Each row is a point on a landscape with many valleys, with its height.
From any point a ball takes the steepest step (drop divided by distance) to one of its 6 nearest points. It stops when none of these is lower. Distance is the straight distance between rows; heights are no part of it.
J_411: [-11 -24  12 -23  16  50  32  52   2 -32  -4  11   6  51   7  28  10  11
   2 -14 -17   6   6  17 -10 -14]  h=14.9
J_6: [ -7  -2  12   8  10  15   6 -22  -4  19 -14   7  28 -32 -22  30 -14  16
  26   8  -9 -20 -33   0  14   9]  h=21.3
J_217: [  4   8   4   7  13  17  29 -26  17 -14 -18  -8  -3 -18   0   8 -31  -9
  15  22  10 -15  -1  29  18   0]  h=31.8
J_674: [-18 -14 -29 -39   1 -16 -28  61  -5  -4   8 -21  -9  12  13 -21  -2 -25
  16 -14  -1  21  10 -19 -33 -13]  h=37.0
J_18: [  7   0   4   0   1  29  34 -35  13 -28 -17  -2   9 -10 -10  23 -17  -7
  16  18  15 -23 -10  33  15   5]  h=27.2
J_548: [  7 -32   8 -14 -10  43   4  44 -15  -6  -5   5 -18  44   8  27  -7   8
  23 -13 -28 -23  12  10 -18 -15]  h=6.6
J_178: [ -3  10  32 -10   6   7   7 -15   3   9   1  -4  33 -19 -25  34 -14  21
  31   7 -15 -17 -28   7  10  21]  h=23.0
J_770: [-22  30  -1 -13 -11  -6 -26  34  19   1  -4 -22 -29   4  20 -24  11   7
   1 -12  16  17  27 -32 -22   5]  h=18.7
J_997: [-20   5  11  19  16  10  19   0  19 -33   9 -34  40  15  19  -2 -12  -2
  -7   5 -18 -17 -22  30  27   3]  h=43.2
J_823: [  7   9  16  23  -6  40  -9  36 -12 -18 -10   5  11  34  13  14 -11 -10
  -6 -23 -26  -4  14  13 -12  -2]  h=16.5
J_346: [  9  31  10  14 -11   0   8 -39   3  21  23  30  68  -4 -44  12  13  -3
  21  25   0   1 -38 -14   9  -1]  h=19.8
J_583: [  4 -22  -4 -11  13 -18   5 -17 -17 -12  -3  15   1 -23   1  -1  -4   1
 -29 -20  33   7 -14  -5  19  20]  h=31.5
J_539: [ -8  14  -8  -5 -10  -4 -16 -69  -4  49  -1 -10 -13 -13   8   0  10 -10
  11   7  20  11 -20 -32   8  24]  h=40.5
J_143: [ -5  19  23 -16 -28 -32 -11  14  15 -17  13  14 -44  -4   2 -12  13  10
 -10  -5  18  10   5  -3 -10  -4]  h=37.9
J_17: [ -7  24 -18   4  10 -13  -7 -12   1  13  24  14 -40 -21  17   2  -5  -9
 -11 -12  30  39 -28  -8  20   4]  h=35.3
J_127: [  3  21  22  16   4  13   1 -29  -3  20   7  18  32 -29 -16  31 -16  12
  27   9 -16 -10 -32   3  20  17]  h=21.4
J_932: [ 15  -9 -29  34  -4   6  -3  32 -11   6 -21   1 -12  11  10  18   6  -3
  -7   1 -37  -5  29   3 -18 -12]  h=24.0
J_280: [ 27  36  12   3  -9 -12  -4 -29   5  -1  44   5  82 -13  -8  17  17  23
   8  -3 -14 -10 -35   3  26   8]  h=39.0
J_437: [ 12 -29   0  -2 -14  25  -6  36  -7  -3 -22   6 -19  28   6  28   2   7
  17 -18 -32  -8  19  19 -19 -14]  h=9.3
J_47: [  5 -48   2   7  22 -23   6 -32 -18  28  -3   8  17 -24 -14   2  -6   7
 -10   4   1  -6 -18 -19  29   8]  h=43.8
J_469: [ -4  -4  27 -24  18  -1  35  -7  10 -31  13 -37  62  -3   5  12  -2  23
   2   8  -6  -2 -26  23   6  20]  h=30.8
J_36: [  5  -9  20  12 -35  -3  11 -65  -9  18   9   6  30   0 -18 -32  16   7
  10   4  24   0   4 -42  14  10]  h=23.7
J_225: [-18  21   6 -21 -21  -8 -16  25  20  -2   1 -10 -25  10   9 -20  21   7
  -5  -4  15  11  15 -31 -14   4]  h=10.7
J_503: [  7 -15  13  18  -8   1  10 -50 -10  28   5  -1  36   3  -3 -22   5  21
  -5   4  31   2   5 -32  27  -1]  h=24.7
J_243: [  8 -15  -2  12  10  -3  26 -29  -5 -15  -3  20 -12 -36  19  -2  -8  -3
 -31 -18  24   0   8   4  13   8]  h=31.2
J_841: [-12 -38 -34 -41  12 -16 -23  50 -24  -9  12  -8  -7  16  13 -17   7 -19
   1 -17  -6  12  18  -9 -43  -7]  h=34.0
J_372: [-14   4 -18 -10  15  -8 -20  38   9   9  -5 -21 -22   4  22 -21  26   1
 -18  -1  -2  12  26 -27 -26  -8]  h=26.9
J_619: [-10  19  10 -21 -30 -35 -12  15  13 -18  14  -3 -42  -5   4  -9  17   5
  -4  -6  20  10   4 -11 -22   2]  h=29.8
J_623: [ 18  -5  13   4 -14 -18  18   7  23  -5   5   4 -24   4 -14 -17  17  -3
 -26  15   3  -1  29   0  -5 -12]  h=54.1
J_204: [-25  26  -8 -16  -7   7 -33  27  15  -3 -25 -11 -50   8  11 -17   5  -2
  20 -12  24   2   7 -38 -27  -5]  h=22.4
J_537: [-18 -16 -32 -42  14 -18 -30  55 -17  -7   8 -14 -15  16  12 -11  -1 -28
  12 -15   6  21   2 -16 -26 -17]  h=39.2
J_819: [  1  10 -10 -26  -1 -13 -30 -47 -15  52  -6 -11 -28  -4 -12  -2  -2 -18
  16  10  36  13 -31 -15  17  16]  h=43.5
J_381: [ -3  34   4   7   3   8  -1 -17   1  14   3   7  56 -23  -8  34   0  19
  19   5 -22  -3 -32  10  19  14]  h=22.3
J_385: [ 10 -20   5   2   0  20  26 -29   4 -23 -17  13  13 -15 -16  17 -27  -3
   0   5  14 -26 -17  14   6  23]  h=26.4
J_374: [  3 -37  -1  -4  12 -15  11 -29 -19  12  -6  25  14 -25 -29   4 -11   8
 -24   3   3  -8 -21 -14  12   8]  h=38.5
J_787: [-10  -7 -16   2   2  -4   1  38  16  22  -4 -19 -20  -1  18 -18  23  -6
 -18  -7 -12   3  41 -29 -25 -10]  h=31.9
J_497: [ -9  12  17 -17 -15 -33 -16   5   5 -13  29  11 -54 -10   9  -7  23  12
   4 -10  19   8 -15   4 -11   2]  h=4.8
J_937: [ 12   6 -10  29 -17  -1  12  11  18 -33 -11   5  -6  42 -12   1 -15  -9
 -10  19 -11  -4  13   8  -2 -31]  h=64.6
J_847: [ -5   7 -10 -14   9 -27  -3 -11 -13   3  15   9 -22 -19  12   5 -12  -3
 -23 -23  32  41 -17 -11  19  11]  h=25.2
J_50: [  3  -3  22   1  -2 -11   5 -26   0   0  10   4 -34 -29  18 -25   0  -5
 -24 -12  12  -3  10  12  11   8]  h=26.0
J_748: [ -1  -1  33  13  10  48   0  35 -14   3  -3   4  -3  37  11  23  -4  -4
   1 -22 -35 -10  19  21 -11  -3]  h=10.8
J_581: [ 13  -5  13  22   7  12  11 -22  14  -2  -3  -2 -32 -23   6 -19   3  -4
  -8  17   3 -23  22  30   8   1]  h=38.4
J_160: [ -1  15   3  -3   4 -23  -2 -12  -4  -1  24  -1 -39 -30  27 -14  -4   4
 -15 -21  26  23  -7   2  23   4]  h=8.2
J_423: [  1 -14   5  14  11  -1  10 -37 -12  48 -14   0  26 -14  -8 -21   3  27
  -8   1  16  -2   1 -34  29  12]  h=30.7
J_463: [  3  -3 -23  18   5  -6 -12  32   1  10 -15 -12 -11 -10  16 -10  17  -7
 -16   8 -11   3  37 -11 -23 -18]  h=34.5
J_929: [  4   1  -2  25  -9  29  -7  37 -13  -5 -18   3 -10  25   9  22  -5   5
   4 -19 -38 -12  19  11 -19 -12]  h=12.8
J_256: [ 10  11 -17  35 -13   5  -5  15   8 -20 -27   7  -6  15  -9   3  -1  -9
 -23   6 -11   7  33  -3 -15 -12]  h=50.4
J_842: [ -9   6  31 -25  -5   9  25  -6  21 -26   3 -25  41  -2  -6  18 -18  12
  18   8   4  -8 -29  22  12  25]  h=28.3
J_46: [ -9  13  23  20  -1   3  -9  16   9 -13  14 -20  13  31  -2  -3 -19 -10
   2   9 -36 -13 -20  32  24 -16]  h=69.6
J_254: [  3  -1  23 -14 -16 -33  -6   9  11 -12  29  -2 -40  -9   4 -22  20   7
 -15  -5   9 -11  12  -2  -7   5]  h=43.4
J_568: [ 14 -10  15  12   8  -6  22 -17  18  -9  -1   1 -44 -11  -6 -20   6  -3
 -10  21   1 -22  13  27   9 -19]  h=44.5
J_661: [ -8  19   1  -6   2 -29 -13  -4   6   2  25   3 -49 -31  16 -13  -5   7
  -2 -20  15  14 -12   2   1  -2]  h=33.3
J_65: [  6   1  14  25 -14  -1  -5  19   8 -36   6   2  14  35 -11   7 -10  -8
  -5   3 -24  -3 -12  16  14 -11]  h=68.4
J_466: [ 11 -23  -3 -28  -7  37  10  41  -4 -25 -28  19 -17  52  14  20   9   7
  12 -21 -18   2  17  25 -16 -24]  h=15.8
J_669: [ -2  15   5  30 -20  20  -5  23  -4 -23  -1  15  14  35   2   6 -14  -3
 -13 -12 -27  -6   8  11 -10  -5]  h=33.0
J_310: [ -2   3  40 -28   5   2  18  -4  -2  -2  14 -29  34 -16  -3  26 -16  29
  21  13 -15  -6 -18  15   9  15]  h=26.3
J_348: [  5 -24  22 -15  -2  41  11  51  -1 -13  -3  13  -7  56   7  30   8   5
  15  -8 -24  -9  16  11 -17  -9]  h=8.8
J_936: [  1  49  13   7 -10   7  -3 -24 -13   1  26  17  79 -13  -7  26  16  18
  11   4  -8  -2 -24  -5  15  22]  h=27.4
J_701: [-14  32   8 -25 -20 -21 -18  15  17 -19   4  12 -46  -3  -3  -4   9   8
   1 -15  19   9   3 -19 -32   2]  h=24.8
J_461: [  3  -8  -5 -16   7 -26  -9 -37 -18  43  -3 -13  -3  -1  -4  -3   6   1
  -9   5  20  12 -12 -20  31  10]  h=40.4
J_188: [ -8  24  -8  -3  16 -24  -5 -11 -21  -2  28   8 -40 -27  16   4  -6   3
 -10 -26  28  36 -15   7  14  -5]  h=7.6
J_195: [ -8   5  -1 -19   2 -12 -25 -62 -15  57   1 -10 -18 -20  -3   1   2 -11
  17  11  26  13  -6 -21  20  15]  h=39.1
J_688: [-10 -11 -17   7  13  -4  -6  39  -3  11  -8 -14 -16  -7  11  -5  19  -8
 -16   9 -21  -5  45 -10 -25 -17]  h=34.8
J_406: [  9   5 -23 -28  10 -27  -9 -17 -23  17   8   3 -18 -12 -15  17  -9 -12
 -12  -1  41  38 -20 -20  21   7]  h=31.7
J_244: [ -3 -12   8  -3   9  -3  11 -22   7   3  -7  17  18 -26 -34  30 -30   7
  16  17 -10 -15 -30  15   5  11]  h=22.7
J_117: [ 10  12  22  10  -4  14  -4  14  -2 -20  23  -2  39  35  -8   2   3 -10
 -25  -1 -37 -14   7  38 -20  26]  h=51.6
J_717: [  7 -17   1  29  23   0  10 -24  -6  45 -14  13  33 -28 -16   2 -14   2
   5   2   2 -20 -24 -21  11  10]  h=24.5
J_605: [-11 -23 -26 -10  10 -20 -12  48  -3   7   4 -16 -14   3  10 -22  22  -6
  -1  -6 -17  -2  27 -16 -31  -8]  h=31.1
J_839: [ 12 -37 -40  -7  11  -2  -6  40 -19  -2 -14  16 -26   8  -1  13   9  -3
  -1   2 -27  -7  24  14 -51  -9]  h=26.7
J_745: [  3 -19   3  -6   8 -16 -17 -36 -20  35 -12 -10   8 -13  -4 -15  -1  18
   3   1  12  -3  -3 -30  39  10]  h=37.6
J_940: [  3  16  16  26   4  -2  10  -6  24 -19  -2 -15  -2  17   0  -7 -29   2
  14  18 -19  -6 -16  34  24 -12]  h=52.7
J_169: [  6 -18  -4  -8   7 -39  -4 -23 -24  13   5   0  -4 -15 -14   8 -10  -2
 -26 -11  25  12 -17 -14  30   8]  h=36.7
J_375: [ -5 -34 -41 -32  11 -11  -7  43 -20  -6   4   1 -21   3   4  -3  14 -14
 -19  -8 -12  -4  18   4 -47   8]  h=31.0
J_79: [  6  -1 -31  27  -7   4  -4  24   0   4 -23   2 -15   5  11  -3  17   1
 -16   3 -19   1  45  -4 -27 -15]  h=36.2
J_352: [ 11 -39   8   1   3 -14  17 -23  -2   9  -9  19  10 -31 -30  16 -19  -1
 -10   6   2 -13 -12   1   5   9]  h=31.4
J_308: [ 18   3   8  16   6  -3  15  -7  29 -12  -1  -1 -27   2 -15 -19 -10   2
  -7  19  -9 -16  14  19  13 -32]  h=53.1
J_742: [  0  34   1  27   1  14   2 -26   7  23   6  25  62 -26 -17  22  -4  13
  17   8  -7  -5 -33  -6  18  14]  h=20.2
J_454: [ -3   2  25  26  -1   7   2  21   4 -26  23  -8  29  39  -7   1  -5 -14
 -25  -5 -36  -9 -13  42   0   7]  h=62.9
J_522: [-15   9  10  29  13   1  21   6  11 -25  21 -28  40   4  20 -16  -5 -13
  -4  10 -33  -7 -13  49  10   8]  h=46.5
J_139: [ -1  12 -28 -12  11 -20  -6 -22  -3  19  11   9 -25 -13 -12  16  -3 -23
 -14  -3  50  43 -26  -7  17  -2]  h=37.1
J_780: [  3 -12   0  20   2   7   8 -50  -5  39   8  13  44 -13  -8 -22   6  20
  -2  14  24  -8  -7 -32  25   0]  h=23.3
J_155: [ 19  37  19   4  -8   6  -4 -13  -1   4  26   4  78 -30   3   9  13  34
  -3 -20  -9  -4 -23   7  18  29]  h=34.2
J_85: [ 16  39   7   2  -5 -11   2 -39   5   9  29  20  77  -5 -24  20  13  10
  12  15 -15  -1 -40  -1  21  10]  h=29.2
J_781: [-14  13  15  16  19  15  13   4   9 -19   7 -33  31  10  12  -1 -20 -10
  -2   8 -11  -6 -15  30  23  -1]  h=45.8
J_273: [ 12  10  13  22  10  17  19 -21  26 -15 -13 -12  -7   4   3   1 -24  -7
  14  18   1 -13  -2  43  36 -22]  h=43.6
J_527: [ -3  12  -1 -11 -12  -3 -13  23   6  -9  -4 -17 -28   7   2 -18  22   8
 -26  -4  13  14  38 -19 -24   3]  h=30.3
J_950: [ 11  16  11  19 -12   8  18 -45  11  18  20  22  66  -1 -32  -3  11  -2
  27  33  12  -4 -30 -17  19  -1]  h=13.2
J_606: [ 13 -34 -44 -32   7   5  12  24 -13 -13 -12  20 -11  14   6  10  14 -11
  -5  -9 -15   1  18   2 -49 -11]  h=27.3
J_976: [  3   9   7  31  14  13  12  -9  22 -21 -13  -8 -21  18  -3 -16 -21 -17
   6  16  -8 -17 -11  36  20 -28]  h=58.3
J_768: [ -1  21  28 -10   7  19   4 -15   7  18  13 -10  44 -26   3  29  -7  29
  18   7 -23 -11 -27  12  13  32]  h=25.9
J_370: [ -9   7   7  27   5  15   9   9   9 -27   1 -19   7  14   6  -5 -19 -14
   3  10 -11  -6 -20  35  34 -10]  h=52.9
J_108: [  2   1 -23  28  -9  -3   8  14  25  -5 -10  10  -1  10   2  -9  16   7
 -25  11  -2   3  35 -11 -22 -24]  h=49.7
J_442: [  3   5  34   7  12  50  -1  46  -5  13   8  -9  17  33  11  20   3  -1
  -1 -18 -35  -8  18  24 -22  13]  h=11.6
J_306: [ -3  11  31  16 -19  25  -9  32  -2 -23  17   3  23  33 -10   3  -9 -18
 -18  -5 -25  -2   0  22 -16  12]  h=42.3
J_175: [  4 -30  12  14  21  -5  11 -25  -9  13  -5  23  14 -33 -29  17 -21  -2
  -1  22   0 -26 -22   1   4   5]  h=26.5
J_657: [  9   2  -5  16   5  14  34 -23  11 -22 -23  12 -12 -23   6   1 -20  -4
  -6  -2  20  -9  12  25   3   9]  h=33.8
J_855: [ -3 -22   3  27  13   2   4 -22  -3  34  -7  11  30 -29 -16  -5  -6  19
  10  12   7 -17  -9 -23  21   3]  h=26.2
J_885: [-12  14   6  27  12  22   2 -24   3  32  -6  19  47 -28 -21  25 -18  16
  18  23  -2 -16 -26 -12  14  10]  h=20.1
J_391: [-18  11  -5 -13  -3  -4 -12  31   6  -3   2 -15 -15  15  24 -24  19   3
 -17  -6  10  15  25 -36 -26  -4]  h=21.5
J_367: [ -1 -26 -28   1   8 -11 -11  32  -9  13   4 -10 -21  -3   9  -9  23  -8
 -17   1 -30  -8  20  -6 -35  -9]  h=33.9
J_995: [ 16   8 -18  30 -16   3   0  17  14 -23 -12  10 -11  19 -13  -1   7  -5
 -18  21  -4  -6  44   5  -7 -24]  h=58.9
J_860: [ -1 -34  25  -4  11  47  22  50  -8   2   1   7   4  47  10  18   3   5
  10 -11 -32 -13  10  20 -21  -6]  h=8.9
J_496: [ -7 -17 -50 -35  20   6  -1  41 -17 -16   9  11  -5   6  26 -15  18 -14
  -6 -15  -6  18  11  22 -40  -5]  h=30.2
J_320: [-12  29 -10   3   3 -23 -20  -1  -6  13  30  17 -51 -30  12  -1  -7  -9
  12 -16  21  32 -27   2   6 -11]  h=9.6
J_294: [  6  -3  -2  27 -15   6  20 -33   2  29  14  26  54 -13 -27  -3   6   3
  16  29   7  -1 -18 -29  13  -2]  h=18.5
J_530: [  5   7 -14  39 -19  26 -14  24  -7  -3 -18   7  -2  24  14  23  -8  -4
  -1 -10 -23  -3  26   5 -13 -15]  h=20.5
J_412: [ 21 -29 -38 -29 -13  34  13  35  -8 -20 -24  16 -28  31  17  20   5   5
  12 -12 -15  -5  23  24 -25 -11]  h=19.9
J_20: [-18  31  -8  -6 -36 -15 -18 -80 -23  40  -6  -8   5   0   9   5  16   0
   4  13  29   0   0 -33  18  16]  h=30.5
J_931: [ -9  -9   4   2   1 -29   5 -18  -8  -9   6  13 -20 -31  18  -9   0  -1
 -25 -36  20  16  -5   6  13  15]  h=24.3
J_639: [ 11  26  -1  31   1  12   9 -33   8  25   7  30  65 -16 -27   0  -6   2
  11  28   5  -3 -31 -21  16  -4]  h=18.4
J_602: [ 20   5   3  27 -12 -11  -1  14  17 -24  -9   1  -8  23 -22  -5  -6 -12
 -13  25  -7  -5   7  23   9 -26]  h=11.7
J_502: [  4   0  35 -16   3   0  16  -5  15   9  13 -36  57 -23  -5  20   6  36
  15   3 -19 -22 -20  18  26  28]  h=13.8
J_86: [  4 -14   9   7  11   2  22 -30  -5 -20 -15  27   4 -31 -13   5 -16  -8
 -19  -2  21 -18  -9   5   3  16]  h=30.6
J_554: [ -2  -9   7   4   4   8  31 -33   6 -19 -16  12  -3 -31   5   2 -18 -14
  -6   3  23 -17  -5  16   4  11]  h=30.4
J_626: [  9   6  -3  39 -23  10  -2   9  13 -32 -14   8   2  30 -15   6 -16 -12
 -16   4 -24   2  11   6   8 -22]  h=61.3
J_495: [  4 -18  18  16 -16   1  20 -58  -6  28   5  18  42   1 -19 -19  21  14
  14  11  20  -8   2 -32  19   6]  h=21.7
J_58: [  6  39  29  -5   0   9   7 -21   1   3  17   4  73 -25   6  12  10  31
   3  -8 -27 -10 -12  10  18  31]  h=32.2
J_766: [-11  17  13 -10 -13 -30 -22   9   4  -6  27  15 -59 -16   2  -7   8   5
   6 -21  13  22 -21  -4  -4  -3]  h=37.2
J_644: [ 19 -32 -16 -25   0  23   5  32  -5 -19 -25   6 -14  35   7  27   8   5
  10 -17 -24  -3  19  23 -23 -16]  h=13.4
J_879: [-12 -16 -25 -32  13 -18 -19  55  -1   3   8 -16 -20   9  10 -16   6 -10
  10 -15  -8  11  10 -16 -31 -15]  h=34.1
J_610: [ -5   0  19 -14  -8 -30 -14   5  10  -6  24  -1 -50 -24  13 -15  10  -4
 -10 -12   7   3   9   8   3   8]  h=35.4
J_811: [ 14   2  13  19  14  25  41 -27  17 -20 -23  17  -9 -18  -5   1 -32 -13
   1   8  15 -16   1  21   8   4]  h=31.6
J_558: [  6  -3  18   5  -6  -8   8 -50 -18  23  -8  -4  32   0  -8 -27  17  16
   0   7  34   0   3 -41  34  13]  h=23.9
J_137: [ -4 -11  14 -12  10  18  23 -25   7 -17  -8   9  15 -17 -15  23 -27  -2
  10  19   2 -13 -13  20   8  19]  h=24.4
J_638: [-23   8   9   8  14   5  27   2  19 -30  12 -37  53   0  13   1  -8   2
  -9  15 -12  -2 -13  34  12   7]  h=38.9
J_734: [  1  42  -1  18  -4  15  -1 -24   8   7  14  23  67 -22  -9  26   1  25
  22   7 -12  -3 -39  -8  14  24]  h=22.1
J_234: [-22   5 -11 -23   3  -2 -34  43   8   3  -7 -30 -32   8  19 -20   2  -1
  28 -16  11   3   9 -23 -27 -14]  h=25.7
J_211: [ -6 -26 -41 -41  12   1  -5  38 -25 -17   3   8 -10  -1  23 -27  18 -26
  -4 -26  -2  20  10  -1 -47   0]  h=32.3
J_739: [-14  24 -19 -19   5  -2 -31  35   7   3 -18 -19 -41   6   6 -12  -8 -18
  35 -10   6  12   2 -29 -25 -27]  h=25.6
J_331: [  0   5 -13 -18  15 -26  -5 -22 -17   6   5   3 -11 -24  -4   6  -7  -5
 -22  -9  35  28 -16 -14  23  13]  h=29.3
J_703: [-20  -3 -18 -22   7  -6 -24  47   8   7  -1 -31 -24   0  15 -31  14  -2
  -1  -3  -7  13  27 -27 -19 -13]  h=27.5
J_208: [ -2 -25  10   4  10   6  21 -26   9  -6 -13  12   8 -27 -26  28 -23  -7
   4  16   6 -22 -17   4   3  15]  h=24.9
J_863: [-18  -3 -40 -30  10   2 -25  57 -22 -26   6   3 -16  14  17 -24 -15 -29
  20 -33   9  33   9  -8 -31 -28]  h=53.2
J_109: [ 23 -27 -34  -8  -4  19   4  29 -13 -10 -20  17 -30  21   8  21   8  -3
  10  -1 -28 -11  19  21 -38 -18]  h=20.7
J_769: [-10   3  23  27   9  -2   7  18  11 -23  16 -20  31  19  13 -19  -7  -5
  -8   8 -40  -7 -24  36  12   5]  h=56.2
J_233: [-10  24  -8 -13 -11 -38 -27  12  11  -4  13  28 -61 -16  -1  -2  -8  -3
  17 -11  19  15 -31  -7 -10 -10]  h=49.1
J_427: [  3   5  12  32  -5  -3  17  -4  21  -8  -2  -7 -23   6 -11  -2 -16 -15
  10  18 -13 -16   4  24  14 -22]  h=61.0
J_757: [-37  19 -11  -5 -26  -9 -11 -71  -8  45  -8   0 -10 -13   2  -3  10 -23
   1  17  25  13 -12 -30   6  23]  h=39.3
J_157: [-19  19  13  12  14  20  19  -8  15 -28  -5 -29  24   9  11   8 -22  -2
   8   6   7  -1 -11  21  20   1]  h=41.4
J_5: [ 10 -16  -8 -24   6 -33 -10 -28 -25  30   3 -11  -9   2 -16   0   4  -8
  -6  -1  24  16 -21 -23  31  10]  h=36.5
J_866: [  5   4 -15 -14  14 -22  -1 -19 -17   6   0   5 -24 -12  -4   9  -3 -23
 -18 -12  45  47 -22 -15  21  13]  h=30.9
J_193: [  2  10   5  -2  -4 -14   5  -8  -3  -6  19  -4 -47 -29  22 -15   1   5
 -13 -23  12   3  -1   4   3  11]  h=10.9
J_785: [  6  -7  13  13 -11   6  12 -61   9  29  11  15  57  -1 -22 -21   9  20
   9  18  19 -10  -7 -24  19  -3]  h=20.6
J_467: [ 17 -24 -13  13 -11  25 -19  34 -11  -3 -22  13 -28  16   8  19  -1   5
  22 -10 -41 -10  20   9 -25 -18]  h=13.3
J_817: [  1 -26  22 -12  29  57  32  57  -2 -11  13   8  12  50  -1  22   9  -2
   1  -1 -36  -1   1  20 -22 -13]  h=12.0
J_922: [ 14 -37 -27   8   3   2 -11  28 -18  -1 -21   7 -24   9  13  18   7  -1
   4 -10 -40  -3  24   3 -34 -22]  h=21.1
J_928: [  0  -3  13  30 -15  43  -9  35  -8  -3  -4  -7   3  21  22  26  -4   4
  11 -16 -33  -6  12  13 -10  -3]  h=12.9
J_4: [  0  -1   4   1  -7  -8  -6 -58 -20  40  -5  -5  13 -10   1 -16  15  15
   2   2  32   2   6 -37  26  20]  h=22.9
J_432: [-17   0 -41 -33   1 -11 -30  50 -11 -28  -7  -1 -22   8   2 -25 -13 -27
  34 -22  23  21   6 -16 -30 -31]  h=56.7
J_264: [ 12 -28 -47 -28 -10  25   4  26 -15 -22 -26  18 -19  24  11  13  13   2
   3 -13 -11  -3  22  32 -33 -10]  h=21.0
J_205: [  6 -18  10   7  -3 -18   8  -1  13 -10   0   2 -32 -13   0 -22   6   6
 -20  12  -1 -13  21   8  -3 -16]  h=46.1
J_498: [-15  -1 -19 -37   9 -15 -28  53  -6  -5   0 -24 -20  20   8 -24  -5 -24
  25 -20   4  15  10 -23 -27 -16]  h=34.4
J_30: [ 14  -2   5  17 -13 -15   8   7  26 -18   1   4 -22  13 -13 -16   8  -8
 -23  23  -5 -12  33   0   0 -21]  h=56.9
J_858: [ 20 -24 -50 -43  -4  14   1  20 -15 -18 -15  10 -23   5  16  -1  14  -6
  -7  -8 -13   6  19  28 -41  -7]  h=26.1
J_361: [ -6  17  11  15  10  20  22 -21  18 -27 -15 -19   6   6  -3   3 -29  -7
  16  11   5  -6 -13  31  30   0]  h=35.9
J_672: [-11   1 -20 -43  15 -11 -30  43  -5  -4  -9 -25 -35  15   4 -25 -20 -17
  37  -7   9   4   6 -23 -33 -25]  h=35.5
J_569: [ 11  -3  -7  13 -10  -6   8  15  14 -17  -8  -5  -8   9  -4 -12  18   1
 -28  18   4   2  37  -9 -10  -4]  h=55.9
J_183: [  9   3 -19  40 -16   9  -5  23   0 -13 -29   8   1  18   3  14  -7  -7
  -8   2 -21  -3  23   0  -7 -20]  h=36.4
J_210: [-10   9 -10 -21  -8   1 -26 -53  -8  61 -13 -13 -14 -14   5  -4  11 -19
   5  18  29   4 -17 -24  14  13]  h=41.2
J_743: [-10  12  10 -16 -15 -13  -8  24  16 -17   5  -9 -17   7   3 -31  20  13
 -24  -6  20  16  26 -14 -21   3]  h=27.9
J_654: [ 13  -5  42 -12  10   0  10  -8  11  -2  16 -45  59 -19  -5  17   6  47
   4  10 -20  -9 -15  29  13  14]  h=25.8
J_994: [ -3  11  12   1 -30 -18  -3 -74 -22  28   1   4  25   6   1 -19  19  14
  10   0  26   0  10 -30  15  11]  h=22.8
J_38: [ -5  -5   1  29  18  11   7 -21  -4  36 -13  12  36 -35 -19  14  -8  17
  21  19   0 -15 -23  -9  15   0]  h=21.2
J_82: [-14  34   4 -22 -24 -12 -23  23  16 -18   2 -15 -42  11   8 -11   7  12
   4 -14  23  14  11 -22 -16   6]  h=19.7
J_371: [  1  16   3  39 -22  15  -7  20   0 -24 -11  17   9  35  -1  17  -9 -12
  -3  -2 -14  -1  18  13   1 -12]  h=43.3
J_518: [  8 -24 -39  12  10  -4  -5  33   5   3 -13 -10 -18   2  10   1  16   0
 -10   6 -39 -11  36  -5 -35 -10]  h=29.7
J_633: [ -1   8  26  19   6  47  -1  43  -3   0  10   1  22  35  12   3   2  -3
 -12 -16 -30  -5  15  24 -21  17]  h=16.2
J_526: [  5  -2  20 -20  -8 -25   0  -3  16 -10  12   1 -40 -16   6 -22  19  10
 -19  -1   2   0  21   3  -3   1]  h=41.1
J_354: [  6  -1   4   2 -11 -15   7   5  16 -26   2   6 -21  15  -5 -27  37  -8
 -27  11  13   5  30  -6 -12  -4]  h=46.9
J_336: [  8 -34   1  -6   8 -25  -3 -29 -25  35   2  -5   8 -13 -11 -13  -2   9
 -10   0  11  -1 -10 -25  32   9]  h=46.3
J_87: [  7  -3   3   8   8  -1  24 -23  11 -19  -3  11 -27 -30  12  -9  -2  -1
 -18  -5  21 -12  15  12  14  12]  h=32.1
J_440: [  8   7  -5 -32   4 -22 -21 -31   0  51   7  -5 -28   5  -8   4   1 -18
  10  16  44  18 -23 -17  23   2]  h=44.4
J_263: [-16 -15 -34 -40  11 -11 -20  56 -16 -20  13  -8 -10  15  10 -25  -3 -21
   1 -23   3  16  -1  -4 -44  -5]  h=38.1
J_42: [ -8   8  -3  -1  -8 -12  -8 -61 -20  38 -11 -13  15   4  -1 -23  23  14
   1   4  21   3  10 -38  30  16]  h=11.0
J_520: [ -4   7  -1 -10  -3  -9 -21 -57 -24  52  -8 -22   0  -5  -4  -1   2   3
   9   9  21  13   1 -20  35  13]  h=31.3
J_908: [-19  26  -8 -14  -3  -7 -27  42  16   5 -12 -25 -37   1  17 -20  -1 -11
  22 -11   8   8  14 -32 -28 -10]  h=22.6
J_800: [ 12 -17  -7 -22   8 -38 -13 -28 -25  14   2  -7  -2  -7  -6   8  -4   6
 -20 -16  26  18 -11 -14  31  22]  h=33.4
J_41: [ 17   1  -6  25  -7  -5  -4   4  16 -27 -11  -4   2  25 -18  -8 -20 -15
   3   9 -10 -15  -1  17  15 -29]  h=65.9
J_523: [ -6   5  27 -20   2   4  12 -18   0 -16  -6  -6  22 -16 -18  33 -25  13
  23  30 -13 -13 -33  14  12  17]  h=24.6

Call two points neighbours if one is among the 6 nearest of the other. Go from one point of each pair to the other, from neighbour to neighbour, staying as low as possible. Name the highest point that can't be avoided.
J_42 and J_225 -> J_661
J_188 and J_950 -> J_243
J_548 and J_225 -> J_367
J_502 and J_950 -> J_178
J_602 and J_950 -> J_308
J_497 and J_225 -> J_701

Write out the way that a ball takes from each point below.
J_46 -> J_781 > J_638 > J_469 > J_502
J_280 -> J_734 > J_742 > J_639 > J_950
J_370 -> J_361 > J_18 > J_137 > J_244 > J_6 > J_885 > J_639 > J_950
J_940 -> J_361 > J_18 > J_137 > J_244 > J_6 > J_885 > J_639 > J_950
J_79 -> J_932 > J_929 > J_437 > J_548
